Points on a hilly landscape, in no order, each with its height.
A ball rolls from a point to the lowest of its 2 nearest points, and stops where none of them is lower. Distance is the straight distance between rows; heights are no part of it.
j_146: [ 94 113  79  97 107 153  94 153 155 104 133 129 137 104 149 187 101 110
 111 107 154 107  70  98 153  72  91]  height 451
j_911: [129  93 113 159 142 130 134 187 128 124 171 123 145 154 115 128 124 114
  71 133 128 103 116 142 114 150 130]  height 188
j_182: [152  85 150  96 114  87 129 184 148 120 172 124 148 148 133 138  74  92
  88 103  86 113  93  80  72 105  85]  height 274
j_536: [157  82 126  89 148  98 108 176  88 123 154 148 133 153 112 131  91  98
  98 109  89 126  82 120  75 116 115]  height 197
j_961: [153 175 164 101 190 133 160 101 143 141 144 131 133 161 110 120 150 148
 134 146  95 153 123 160 145 141 118]  height 399
j_137: [149 168 210  87 127 142 126 129 175 171 117 119 105 176  99 146 165 127
 134 143 119 167 149 114  83  89 137]  height 432
j_81: [ 94  77  86 158 111 162 101 140  58 112 110 152 132 136 165 153  91 135
 130 138 174 152 142 119 124 126 157]  height 492
j_88: [109 138 142 113 119 171 110 154 203  57  91 118 137  65 186 170  97 131
  80  97 119 146 105  94 169  85 104]  height 356
j_601: [152 182 128  88 139  55 152  95 130 131 134  73 120 147 118  85 158 164
 181 129 108 187 136 181 145 126 143]  height 583
j_740: [129 118  90 187 154 108  68 100  61 165 130 144 158 123  89  91 129 121
 132 135 124  82 127 153 141 177 102]  height 820
j_43: [132 131 151 112 121 110 166 110 146 120 123 133  94 115 104 123 173 127
 158 123 132 191 133 161 124 116 150]  height 459
j_763: [141 125  54  84 128 187 109  80  81 118 100 152 129 134 132 144 144 115
 149 133 171 108  86 119 145 106 134]  height 685
j_842: [141 174 167 113 202  71 139  97 130 171  93 138 147 148 139  60 106 152
 138 175 113 198 159 171 127 181 147]  height 882
j_377: [121 177 181  90  98 142 117  87 154 170  95 130  76 148 109 146 150 123
 162 135 157 185 155  76 115  70 136]  height 473
j_854: [177 151  71 134 173 119 106  65  79 191 127 112 131 160 104  84 171 124
 163 133 123  92  92 167 129 136 122]  height 360
j_422: [118 133 132 161 139 172 145  90 142 192  97 124 139 175 139 141 153 118
 147 163 183 112 178 118 114 128 156]  height 306
j_863: [105  95 112 168 106 123 110 147  77  72 122 170 167 169 116 140 117 121
  83 110 158 126 115  74 110 139 135]  height 494
j_778: [100  97 101 150 122 172 110 107  64 100  87 122 131 147 152 147 145 157
 153 135 185 135 139 136 154 127 166]  height 561
j_437: [164 122 124 158 149 121 131  98  92 153 113 151 104 121  81 104 154 127
 138 123 145 127 131 145 102 146 167]  height 531
j_519: [170 123  97 146 125 149  71 102  87 151 150 130  80 139 104 101 156  95
 100 140 129  76 132 164  94 172 107]  height 183
j_974: [173 135 185 111 105 104 193 166 184  92 155 153 129 104 185 139 107 119
 126 129  75 146 113 115 107 138  91]  height 294
j_213: [ 98 128 132 190 136  97 174  94  99 138 127 105 103 135 129 130  97 137
 139 143 123 137 135 160 135 144 136]  height 256
j_287: [140 114 144 124  79 145 193 173 188  97 151 148 165 130 182 138  94 159
  97 110 115 119 122  61 132 126 147]  height 292
j_999: [ 98 120 102 183 145 104 120 141  60  94 143 157 158 174 105 128 108 118
  99 129 103 112  82 100 141 146 123]  height 560
j_62: [142  76 157 116  81  93 159 153 115 111 121 141  96 108 125 133 159 122
 139 132 139 164 142 165 103 130 145]  height 398
j_253: [122 110  44 120 118 167  95 102  35 112 130 140 122 132 127 144 132 100
 138 120 142 129  64 104 165 114 144]  height 721
j_702: [199 149  69 152 157  95  73  89  77 192 106  81 165 150 114  55 151 134
 148 128 125  97 146 169 131 159 134]  height 424
j_679: [137  68 155 122  87 130 167 194 149  96 162 127 154 169 180 132  80 139
  83 109  91 133 125  41 110 119 143]  height 334
j_631: [121 154 187  92 106 176 146 151 210 144 136  84 114 121 141 162 138 141
 137 129  88  83 138 105 128 122 128]  height 353
j_895: [168 142 162 128  75 127 185 167 217  96 168 144 145  79 200 125 109 152
 131 115  82 127 113  77 127 128 114]  height 251
j_640: [102 173 187  98 144 172 128 144 182 146 144  95 119 183 128 155 171 121
 123 154 119 104 141  99  98 122 136]  height 391
j_12: [109 123 115 192 129 164 142  93 108 160  82 146 152 124 130 130 122 118
 160 151 172 129 191 135 109 154 149]  height 222
j_289: [149 155 124 182 182 160  90 108  96 176  89  97 158 143  82  90 164 133
 139 133 134 153 166 174 129 162 134]  height 402
j_488: [111  84 108 166 105 129 123 151  90 116 110 162 148 140 158 144  97 116
 116 132 160  99 160  95  96 131 167]  height 429
j_987: [143 141 118  86 195 139  97 134 135 168 153 127  92 142  80  94 137 123
 105 162 136 109 120 194 113 153 140]  height 184
j_31: [142  93 110  87  94 170  91 166 206 111  97 116 116  58 176 166 106 145
 106 115 196 130 121 107 162  94 152]  height 219
j_140: [115 157 160 137 159  83 169 142 136  94 152 162 102 123 144 121 101 154
 115 144 105 143 124 122 104 140 141]  height 519
j_795: [154 110 115 128 157 157  74 125  91 181 144 125  96 143  91  80 168 118
 103 151 137 109 139 199 116 181 120]  height 85
j_226: [116  70 130 127 111  86 129 135 127 130 179 116 122 151 149 155  72  93
  99  93 130 143 102  85  98  67  97]  height 341
j_674: [138 139 112 140 153 138 142  82  95 144 128 134 108 131  84 125 140 146
 138 122 138 127  91 127 139 102 153]  height 584
j_921: [124 152 118 144 202  95  83  99  84 163 125 124 150 165  94  78 111 146
 132 156 117 106 131 173 146 173 123]  height 841
j_672: [116 141 156 122 100  96 160 156 221 120 161 146  95  61 170 146 110 126
 144 118 119 144 138 126 168 105 106]  height 189
j_114: [129 159 169  75 188 127 103 145 170 142 136 101  83 109  87 118 132 123
 116 146 113 124 124 166 106 120 113]  height 259
j_33: [184 140 126 130 170 105  54 105  80 168  62  88 220 137  89  62 143 168
 154  91 111 117 152 163 166 192 104]  height 532
j_681: [115 116  36 166 105 129 111 107  24 105 136 111 142 145 114 109 122 105
 139 113 125 141 100 107 145 125 135]  height 758
j_981: [126 107 145 112 102 111 146 157 185 139 171 138 106  93 145 158 127 123
 141 128 129 126 140 158 135  96 108]  height 126
j_620: [113 113 142 137  95 121 116  82  94 109  80 163 129 139 146 120 143 160
 154 135 170 138 135 121 129 123 182]  height 474
j_774: [ 73 146 121 155 140 143 137 157 117  85 171 115 143 191 140 148 158 132
 127 141  95 103 110 149 134 144 109]  height 227
j_398: [161 111  42 190 122 131  91  96  29 144 125 152 134 118 121  90 136 113
 128 120 127 121 119 132 136 141 125]  height 793
j_467: [137 156 166 159  96 124 124 150 243  83 117 152 113  38 190 121  98 114
 127 102 101 145 145  88 167 104 102]  height 255
j_652: [112 112 134 143 124 168 167 140 122 148 138 118 107 136 102 147 156 106
 118 155 135 108 177 146 132 157 134]  height 328
j_563: [108  98 113  93  98 161 108 153 164  94 114 136 144  87 161 180  66 116
 103  92 133 135 110  72 185  66  88]  height 411
j_882: [133 108 101 134 106 178 128 123 100 142 151 136  87 128 103 149 157  88
 105 139 149  76 144 153 122 141 132]  height 271
j_361: [143 172 179 135 160 109 184 110 160 106 144 176 122 154 140 126 135 142
 138 138 110 149 141 115 131 156 140]  height 470
j_201: [100 129 139 100  93 136 142  96 139 119  93 152  95 115 141 154 130 123
 183 151 176 115 136 103 105 113 157]  height 390
j_887: [129 122 159 102 105  88 192 148 152  58 175 136 140 109 156 138 100 109
  98 106  75 167 117 117 120 115  74]  height 352
j_101: [131  69 122 143  89 112 144 189 117 126 156 150 154 145 151 132  76 121
 106 122 112 110 164  65  92 134 161]  height 378
j_704: [159 118 202  90 115 114 160 170 187 109 146 145 121 139 129 129 144 144
 109 146 105 104 151 152 128 171 129]  height 275
j_281: [150 114 152  94  96 187 154 127 187 166 104 147 105 116 131 148 153 144
 123 127 183 106 151 102 131 129 187]  height 71
j_389: [117 135 121 161 146  92 174 121  98  84 151 170 136 141 119 134 104 128
 101 115 106 139  95 105 138 129 122]  height 577
j_436: [ 85 138 102 186 177 137 101 146  92 124 149 111 134 155 112 115 166 132
 132 147 126 134 125 153 126 157 129]  height 47
j_734: [ 94 130 139  96  90 120 118  95 169 119  94 142  97  64 139 164 122 117
 170 138 158 118 149 112 136  88 109]  height 338
j_341: [ 75 105 103 121 108 141 116 155 113  64 151 120 130 145 143 168 117  99
 103  99 135 131  62  73 145  87 107]  height 408
j_980: [108 125 168 198 173 131 162 121 119 174  98 129 138 125 128 115 117 130
 137 159 119 131 169 143 108 174 135]  height 75
j_821: [135 192 185  83 181 130 141 100 171 145 151 120  97 124  89 137 159 137
 117 131 110 150 115 147 150 109  97]  height 331
j_302: [133  98 109  50  39 154 103 175 216 105  84 114 131  45 164 144  84 157
 117 113 172 134 148  90 159 118 150]  height 260
j_343: [153 159  69 170 189  91 143 119  84 126 140 122 187 150  98  93 138 158
 137 116 103 153 130 158 169 132 134]  height 683
j_954: [ 98 153 143  79  71 169 128 164 195  90 107  91 122  98 129 148 127 140
 120 123 108  73 142  74 127 122 129]  height 317
j_16: [100 116 142 152 127 181 154 114 158 164 123 113 139 162 151 163 159 133
 129 138 157 107 143 144 123 124 149]  height 366
j_807: [104  94  69 127 111 153 149 188 123 115 180 128 148 149 105 158 106  77
  89 124  97  97  94  97 112 141 109]  height 258
j_764: [146  98 110 130 183  92 126 167  90 111 145 134 160 160 103  97 104 116
  75 139 101 134  93 153  87 146 131]  height 56
j_420: [145  97 192  92  96  87 151 166 170 121 150 143  83 122 118 113 148 130
 117 140 114 155 158 176 130 178 142]  height 326
j_873: [187 148 111 121 163  77  98 105  90 170  87 107 217 157 117  49 158 155
 156 115 110 132 164 178 162 169 132]  height 484
j_362: [153 135  55 127 123 132 102  59  80 163 153 104  97 130 131 115 160 122
 146 119 133  88  78 169 113 109 104]  height 261
j_149: [135 136 110 113 132 183 108  52  92 143  99 136  88 131 126 139 152 131
 148 116 174 118  87 118 153  92 160]  height 641
j_950: [124 119  82 124 107 130 111  75  87 139 136 129 101 102 132 148 113  96
 152 125 131  94  85 145 121  80  88]  height 112
j_239: [127  92 138 110  89 185 129 169 166 125 114 128 107  92 152 172 128 149
 107 117 173  90 114 102 131 112 173]  height 150
j_856: [119 154 136 131 202  72 121 120 120 144 132 162 159 148 127  75  98 151
 111 169 117 139 152 186 140 177 132]  height 860
j_889: [111 157 146  83  78 124 126  58 136 150  96 127  93 155 121 133 154 123
 172 160 189 134 171 112  96 107 143]  height 438
j_392: [153 159 145  79 127  89 145  90 109 140 116  87  87 134  73  97 167 139
 173 135 101 168 136 163 145 120 131]  height 530
j_551: [ 76 144 140 120 109 136 133 159 150  70 162 123 133 154 153 161 138 131
 117 109 108 102  90 115 126 113 105]  height 327
j_387: [122 138  94 207 163 115 115 123  64 134 111 160 201 125 113  97 118 159
 165  95 103 137 131 121 170 154 120]  height 731
j_71: [ 85 123 106 204 175 135  80 162  80 141 123 120 174 118 117 111 131 146
 132 122 127 144 153 171  99 162 120]  height 209
j_548: [124  97 158 112 122 123 130 180 150 150 173 116 108 119 142 150  91 142
 120 137  91  70 133 148 136 127 117]  height 201
j_695: [ 87  85 118 142 113 111 137 112  83 105 153 111 113 151 146 157  91  96
 103 109 117 139  71  77 104  85 113]  height 416
j_799: [127 179 174  91 133 143 157 116 164 106 133 132  87 101 104 141 177 124
 136 120 120 171 131 131 150  98 115]  height 393
j_934: [120 138 149  71  56 165 131 154 230 111  85  86 132  61 142 134 113 143
 124 125 150 101 142  70 148 128 147]  height 289
j_165: [159 153 135 162 152 128 135  84 107 194  97  97 131 144  88  92 167 126
 143 127 148 166 177 147 123 138 158]  height 467
j_222: [119 122 131 103 109  63 158 156 150  87 140 141 121  67 128 155  86  95
 143 110  97 171 133 124 110  88  72]  height 409
j_912: [103 150 155 130  93 123 113 150 228  62  85 123 129  40 201 152  95 125
 113 108 141 170 136  95 152  99 100]  height 305
j_600: [116 130 135 110  97  94 103  85 131 127 119 123  85  88 121 151 113  99
 170 129 133 108 117 163 113  80  83]  height 252
j_188: [147 156  90 138 155  59 149 109  84 126 134  84 153 153 119  83 147 165
 162 128 104 144 134 167 162 129 149]  height 640
j_278: [108 160 131 184 179 162  78 128  87 163  89  99 187 104  82 105 153 141
 139 106 144 148 162 146  86 187  93]  height 321

Call two points neighbours if one is among the 2 nearest of the other. Go from one point of each pair to the other, from neighbour to neighbour, staying as low as possible. Name the highest point that can't be avoided.
j_281 / j_795 | j_16
j_950 / j_821 | j_377
j_436 / j_764 | j_341

Where does a ball stop that starts at each point below?
j_343 | j_821
j_921 | j_436
j_778 | j_950
j_999 | j_895
j_81 | j_895
j_563 | j_981
j_137 | j_281
j_149 | j_436
